Each row is a point on a landscape with many valleys, with its height.
From any point a ball rolls to the lowest of the 2 points nearest to it. It stops when none of these is lower. Distance is the straight distance between rows; heights are no part of it.
<5>: [  6  32 -39  28 -31 -19 -41   7   6   2  -9  -1  26  17 -25 -16 -11 -13
   0  10  22 -20   9   3   0 -32]  (h 61.4)
<768>: [  3 -28  29  -3   2  -9  12   6   0 -31  -3  20 -30  17  32  -8  10   6
  23 -14 -19   1 -32 -29  25  -4]  (h 38.6)
<774>: [ 13  21  -6  15 -30  14 -23   6  -4   2 -11   1  44   1  -9  -7  -6  -6
 -21  23   8   1  18   3 -21 -35]  (h 69.2)
<703>: [  5  19  -1   2 -10 -14  -1   7  -6  -4  22  28  36  14 -46   4 -25  24
  55  11 -15  31 -11  37 -11 -48]  (h 62.5)
<666>: [ 14  19 -10  -4   5  11 -15  -3  13  21  -4 -27   2 -26  11   0  -8   0
 -36   2  24  -1  27  10  -7  21]  (h 21.4)
<684>: [ -4  13 -49  11  -8 -51 -38 -14  25  23  -8  -3  -2  23 -34 -12 -14   3
  47  -5  18  10  19  -1  16   4]  (h 30.7)
<48>: [-44 -23  10  -5  18 -11  11 -25  19  21 -17   0   6  -9  -1   4  12 -18
  -4  -3  -2   2  31  -2 -19  48]  (h 49.8)
<279>: [  7 -14 -23 -14   6 -49 -10 -15  24   4 -12   1 -30  18  10  -6  -1   2
  52 -30  13  -1 -16 -38  29  14]  (h 39.0)
<473>: [ -6  -8  39  12 -29  15  15  19 -16 -45 -14  25   0  21  14 -17  14   5
   1   1 -30   0 -28 -15   6 -32]  (h 30.2)
<231>: [  2  -3  37  -1 -21  38  30  16 -15 -36  -8  -9 -18   8  29  -5  19  17
 -37  -3 -18  -1 -19 -16   7 -28]  (h 18.7)
<836>: [ 20  -1   6 -24  15  30  25  -1   0  -1   5 -30 -39 -17  33   2  13   8
 -42  -4   1 -14 -10  -8  15  17]  (h 27.1)
<520>: [  6  22 -48  16  -8 -42 -36  -1  19  16   6   0  12  11 -34  -5 -18  -1
  28   2  16   5  19  11  14  -6]  (h 27.3)
<244>: [ -4 -12  40   7 -21  23  19  19 -11 -41 -12  11 -15  18  26 -13  22  10
 -19  -3 -21  -3 -25 -21  14 -36]  (h 24.0)
<720>: [ 14  11 -21   7  -7 -24  -7   9   4 -29   3 -15 -24  15  22 -11   0  -9
 -11 -10  17 -15 -17 -26  29 -17]  (h 49.6)
<733>: [-24 -29  28  -8   8  41  -1  -4  -5 -11 -33  -3  10 -13  14   6  29 -15
 -37  -4  -2   3  -9  -9 -32  12]  (h 41.4)
<693>: [  5 -11  34   1  14  31  43  18 -28 -21  14  10 -28  -8  18   6   5   6
  -7   5 -26  -5 -17   6  -1   1]  (h 26.4)
<764>: [ 12   0 -10 -21  46  -5  39 -11  -5  45  38   6  -9 -34  -2  26 -24   7
  32  -7   4  -1  -2  18  -6  31]  (h 21.3)
<915>: [  7  14 -14  -5  11 -21  -4  -5  -3  29  38  12  21 -10 -32  16 -29  13
  32   9  -1  28  18  37 -13   2]  (h 17.3)
<928>: [ 12  35 -41  18 -17  -3 -10  13   1 -13   7 -43  -3  11  13   2  -4  -1
 -51   3  35 -31   3   0  11 -30]  (h 55.4)
<748>: [ 16  31 -21  15 -17  17 -25   9   5  13  -9 -16  36 -10   0   2 -10  -4
 -41  15  21  -5  24   9 -16 -29]  (h 70.5)
<6>: [ -1   0  13   8 -17 -10  -5  10 -12 -12  11  33  26  18 -36  -5  -7  14
  44  10 -21  24 -10  18  -9 -25]  (h 59.9)
<603>: [ 28  23 -26 -10  34   9  22   0 -14  38  39 -17 -11 -40   3  18 -22   1
   0   4  10  -2  13  25  -2  33]  (h 11.7)
<777>: [ -5   2  10   4  -7  31 -24  -1  -5  25 -19   9  43 -15 -10   3  -3 -12
 -22  20   5   2  24  12 -34   4]  (h 29.1)
<348>: [ -4   9 -15   6   5  -4 -11  -2  -8  38  33  20  38 -12 -51   5 -22   6
  18  22  -8  24  35  48 -28   9]  (h 9.2)
<143>: [ 30  19 -17 -12  32  25  21  -6 -17  25  29 -27 -19 -37  16  13 -11   4
 -19   0  12 -10  13  19   5  32]  (h 17.5)
<24>: [  9  10  11  -3   9  39  30   5 -26   1  15  -4  -5 -22   3   3   1   0
 -25  10 -10  -6   4  27 -14  12]  (h 32.8)
<953>: [-21 -19   9  -2  -7  43 -34  -4  -5   7 -38   3  39   0  10  15  14 -15
 -34   7   2   6   6 -18 -42   4]  (h 37.7)
<195>: [ 28  19 -22 -15  36   1  25  -6 -15  43  48  -5  -3 -40  -3  24 -33   7
  18   3   4   5   2  33  -6  20]  (h 16.6)
<608>: [ -6  10   3   9  -9  25 -20  -6  -2  34  -2  10  50 -18 -27   2 -15  -8
 -14  24   2   7  32  23 -34   2]  (h 23.9)
<718>: [-30 -35  24  -4 -11 -27  -7 -14   4 -21 -25  23 -19  34  -9 -19  15   7
  54 -17 -23   3 -19 -27  21  14]  (h 47.3)
<961>: [ -1  -1 -37   0  -5 -53 -28 -21  28  20 -12  -5 -12  20 -18 -10 -10   5
  50 -12  13   6  15 -16  20  21]  (h 33.3)
<93>: [-21 -14   9   3   0  36 -29  -5  -2  23 -34   7  41 -16  -3  12   4 -16
 -24  15   1   4  22  -3 -47  11]  (h 33.7)
<320>: [ -2 -24  26  -6   8 -23   8   4   5 -20  -6  23 -25  19  11   3   3  16
  56 -21 -21   3 -38 -21  19 -10]  (h 42.6)
<104>: [ -6  29 -52  30 -26 -35 -52   8  20   4 -12 -10   3  32 -31 -19 -14 -11
   8  -3  29 -27   1  -7  12 -12]  (h 63.5)
<246>: [-36 -41  38   7  -5   0  10   0  -9 -22 -11  43  17  29 -35  -2  16   3
  50   0 -40  13  -8   3 -12  -2]  (h 54.5)
<908>: [ 18  18 -18  -1   2 -23 -11   0   0  20  28   8  13  -5 -21   7 -21   6
  24  10   2  23  14  24  -1   5]  (h 17.4)
<167>: [ 20   3  10 -23  33 -14  31  -3   6  26  31   8 -12 -18   1  23 -30  13
  45 -11  -2   0 -20  10   9  -4]  (h 52.7)
<405>: [ -1  -4 -32  -1  -8 -55 -27 -16  28   7 -19  -1 -26  23  -3 -14  -1  -6
  35 -18  12  -3  -1 -27  29  20]  (h 36.0)
<355>: [ -6  -3  16  -2  32   8  32  -2 -26   9  29  17  -7 -23  -6  14  -5  -6
  11   6 -18   5  -4  21 -15  21]  (h 45.5)
<273>: [ 39  33 -49  -4  13 -21  -2  11   3  13  41 -31 -14 -14   4  16 -32  -4
  -4   4  27  -7  15  10  12  -1]  (h 75.1)
<765>: [ 15   4   1 -13  19 -12  19   2  -5  10  32   7  -8 -12  -4  15 -23  13
  26  -4  -8  12  -6  12   0  11]  (h 50.9)
<201>: [ -3 -10  30  10 -29   5   0  11 -12 -29  -7  24  13  18  -3 -17   8   1
  11   7 -23   2 -15  -9   3 -25]  (h 36.8)
<203>: [ -3  11  -3  11  -2  13 -17  -1  -7  41  19  15  46 -16 -42   1 -19  -1
  -2  32  -3  13  39  41 -31   3]  (h 16.8)
<89>: [ 20  37 -43  17  -2 -15 -30   5  24  15   7 -31   7 -14   2   0 -16  -6
 -31   7  37 -10  31   9   9   2]  (h 72.9)
<558>: [  8  20 -23  13 -18 -16 -14   8  -6  -1  19  24  37  17 -56  -1 -20  12
  47  17  -7  22   2  35 -11 -49]  (h 64.1)
<389>: [-13 -22  43  -7   7  39  28   6 -13 -26 -14   2 -23  -8  24  -2  23  -2
 -33  -4 -18  -6 -22 -11  -5   3]  (h 18.1)
<780>: [ 11  29 -26  17 -28   0 -14  12  -1 -16  -5 -22  11   8   6  -6   3  -6
 -38   4  22 -16   2  -1   5 -35]  (h 57.5)
<833>: [  5   0  16 -12 -12  44  17   8  -8 -10 -16 -27  -6  -9  22   4  18  10
 -53  -1  -2  -2 -15  -7  -3  -9]  (h 7.1)
<523>: [ -1  -2   4  -5   1  -1 -22 -11  15  10 -20 -17   0 -15  20  -6   3  -5
 -31  -5  19   3  18  -6  -1  18]  (h 28.7)
<45>: [-10 -27  38  -4  21  30  39   5 -23 -22   1  11 -30 -15  18   4  23  -6
 -12  -2 -27  -9 -17  -4  -4  11]  (h 22.7)
<857>: [ -2 -13   3 -14  14  -2 -16 -15  24  11 -24 -31 -20 -16  36  -2  10  -2
 -30 -17  22  -1   6 -22  13  36]  (h 35.0)
<34>: [ 26   8  -6 -20  24  28  23  -6  -4  16  10 -38 -28 -29  28   5  10   7
 -45  -6  11  -9   4   5   8  28]  (h 23.6)
<564>: [-33 -36  40  -2  -4  24   3  -7   1 -13 -39  15  12  -1  11   1  27 -23
 -19   0  -7   2  -8 -11 -23   6]  (h 35.9)
<265>: [-11  -7  25   5  20  39  39   4 -28  -5   6  19   3 -26  -6   8  13 -17
 -12   7 -23  -1   0  28 -26   9]  (h 38.1)
<28>: [ 11  -3 -23  -2   3 -30 -22 -14  28  -7 -15 -21 -32   2  30 -17   6 -10
 -13 -16  29 -12  -2 -36  31  12]  (h 43.7)
<347>: [ 12   1 -22   4  -2 -31 -16  -2  18 -21  -5 -11 -33  12  23 -14   7 -11
   3 -17  21 -15  -9 -29  33   1]  (h 46.9)
<677>: [-26 -33  37  -3  -6  -1  -4 -16   6 -21 -31  14 -15  15  17 -15  23 -12
  -1 -14  -8   4 -16 -29  12  16]  (h 21.8)
<359>: [-14 -14  32   2  30  21  45   6 -30  -7  14  29  -7 -19 -10  11  11 -14
   7   2 -37   6  -2  22 -26  11]  (h 41.9)
<426>: [-33 -37  30   3 -16  -8  -7 -14   3  -6 -24  24  16  23 -14 -12  18  -8
  22   1 -16   6   5  -8  -8   9]  (h 49.7)
<838>: [-32 -27  36  -1  23   7  37   2 -16 -13   2  40   0  -4 -20  11  18 -10
  30  -1 -43  13   0  15 -24   6]  (h 46.6)
<610>: [ 24   9   0 -14   1  24  29   4  -3 -18   7 -32 -39  -3  36   6  14  11
 -39  -4   1  -9 -11 -15  21  -8]  (h 25.5)
<819>: [ 13  20 -33  11 -11 -17  -2  19  -5 -32  10 -29 -27  26  24  -5  -1   0
 -25 -12  24 -35 -23 -23  30 -27]  (h 51.8)
<64>: [-19 -31 -17 -30  31 -44  16 -30  29  36   2  -2 -11  10  -1   9 -11  13
  57 -19   8   6  11 -24  14  46]  (h 43.3)
<781>: [  8  12  -6  15 -28  -8 -25   3   5   2   1  11  37   7 -20 -17  -3  -9
   6  18  -1   4  13  13  -5 -23]  (h 67.4)
<210>: [ 17   1  23  -7  -7  36  35  15 -11 -29   2 -17 -37   6  29   3  18  19
 -40  -3 -13  -3 -19 -18  20 -25]  (h 22.2)
<657>: [ -7 -12  39  -8  -7  46  27   8 -17 -23 -17 -11  -9  -6  23   2  27   7
 -47  -3 -12   1 -24  -7  -4 -11]  (h 13.4)
<727>: [ 24  29 -17  -8  -3  20   0   0   5   4   2 -40  -5 -21  18   3   1   4
 -48   7  19  -5  13   5   3  -1]  (h 13.7)
<459>: [-18 -29  41   8 -19  -6   0   6  -2 -38 -21  30 -22  24  18 -21  20   4
  20 -13 -28  -1 -32 -34  21  -8]  (h 33.2)
<395>: [ 26  32 -44   7   5 -24 -17   7  13   7  25 -21  -1 -10   3   1 -19  -9
 -12   7  26  -1  20   8   9  -1]  (h 74.1)
<911>: [  4  34 -47  23 -20 -34 -35  13   2  -9  10 -18  -6  25 -11 -14 -19  -5
   4  -8  32 -31 -16  -5  20 -19]  (h 65.4)
<600>: [ 13  11   4 -14  -4  33   9   4  -4  -3  -6 -29  -3 -18  19   4   8   7
 -48   1   6  -1   0   5  -6   3]  (h 5.8)
<2>: [ -1 -16  13 -24  41 -18  34  -4   9  24  25  14 -18  -9   5  24 -17  13
  51 -15  -6  -1 -22   2   2  12]  (h 54.1)
<478>: [ 18   8  18  -3  13  33  40  15 -28  -9  22  -3 -20 -11  16   8  -3   8
 -15  10 -15  -2  -9   9  -1   3]  (h 29.3)
<3>: [ -5  -9  11  -6  14  -9  11   0  -7   9  19  17   1  -4 -10   5 -10   2
  25   2  -9  11  -1  10  -7  17]  (h 48.6)
<123>: [-35 -24  23  -2  -2   0  -3 -17   8   9 -23  14  18  -2  -8  -3  13 -20
   2   6  -7   5  16   3 -22  25]  (h 44.6)
<711>: [-44 -41  27   0 -12 -23   2 -20   7 -13 -33  25  -4  31 -13 -16  20  -3
  45 -13 -26   4  -2 -20   8  24]  (h 50.0)
<172>: [ 11  -7  -9 -20  11 -12 -19 -15  29  -7 -20 -32 -35  -7  41  -8  14  -5
 -34 -21  25  -8  -5 -35  32  18]  (h 39.9)
<624>: [ 14  24 -35  10  -4 -29 -28  -2  18  27  23  -3  23   2 -30   1 -22   1
  19  10  10  18  26  25   3   0]  (h 22.9)
<933>: [  5  29 -37  12 -21 -10  -5  12  -6 -25   7 -43 -19  26  17   6   7   4
 -45  -7  32 -34 -15 -13  26 -36]  (h 53.6)
<524>: [-27 -33  43  -5  -8  16   2  -4  -2 -29 -34   8  -7   8  25 -17  24  -4
 -21  -9  -6   0 -23 -26   1  -1]  (h 27.0)
<769>: [ -5 -24 -20 -26  13 -55   7 -28  29  26  -6  -1 -21  19   1   5  -9  19
  64 -27  10   2  -1 -29  28  32]  (h 41.7)
<453>: [ 12  21 -22  16 -25 -18 -20   9  -8   4  20  20  38  10 -37  -9 -16   4
  24  20  -4  11  11  28   0 -27]  (h 65.6)
<55>: [ 18  34 -33  12 -14  13 -33  12  19  12  -6 -30  23 -17   2   5 -13   0
 -49   6  30 -10  33  10  -6 -14]  (h 71.5)
<330>: [-34 -31  40  -1  21  -4  29   0 -12 -16   7  46  10  16 -30  14  10   7
  52  -1 -42  19 -11  14 -21  -7]  (h 50.8)
<779>: [  3  28 -29  20 -28 -10 -36   4  12  -5 -14 -11  20  11  -3 -15  -3 -13
 -19   8  22 -15  10  -4   1 -25]  (h 59.7)
<311>: [-17 -19  25   5 -15  -8  -6   3 -11  -9   1  40  28  24 -40  -8   5   8
  48   9 -27  17   0  13  -8 -12]  (h 57.7)
<944>: [-18 -20  17  -5  -1  53 -11   3 -15  -3 -32   1  29  -8   7  11  22 -11
 -39   7  -8   6  -8  -7 -42  -1]  (h 41.3)

Where does a ball stop that starts at each point below?
<320> -> <677>
<836> -> <603>
<246> -> <600>
<405> -> <348>
<104> -> <600>
<733> -> <677>
<2> -> <600>
<944> -> <348>
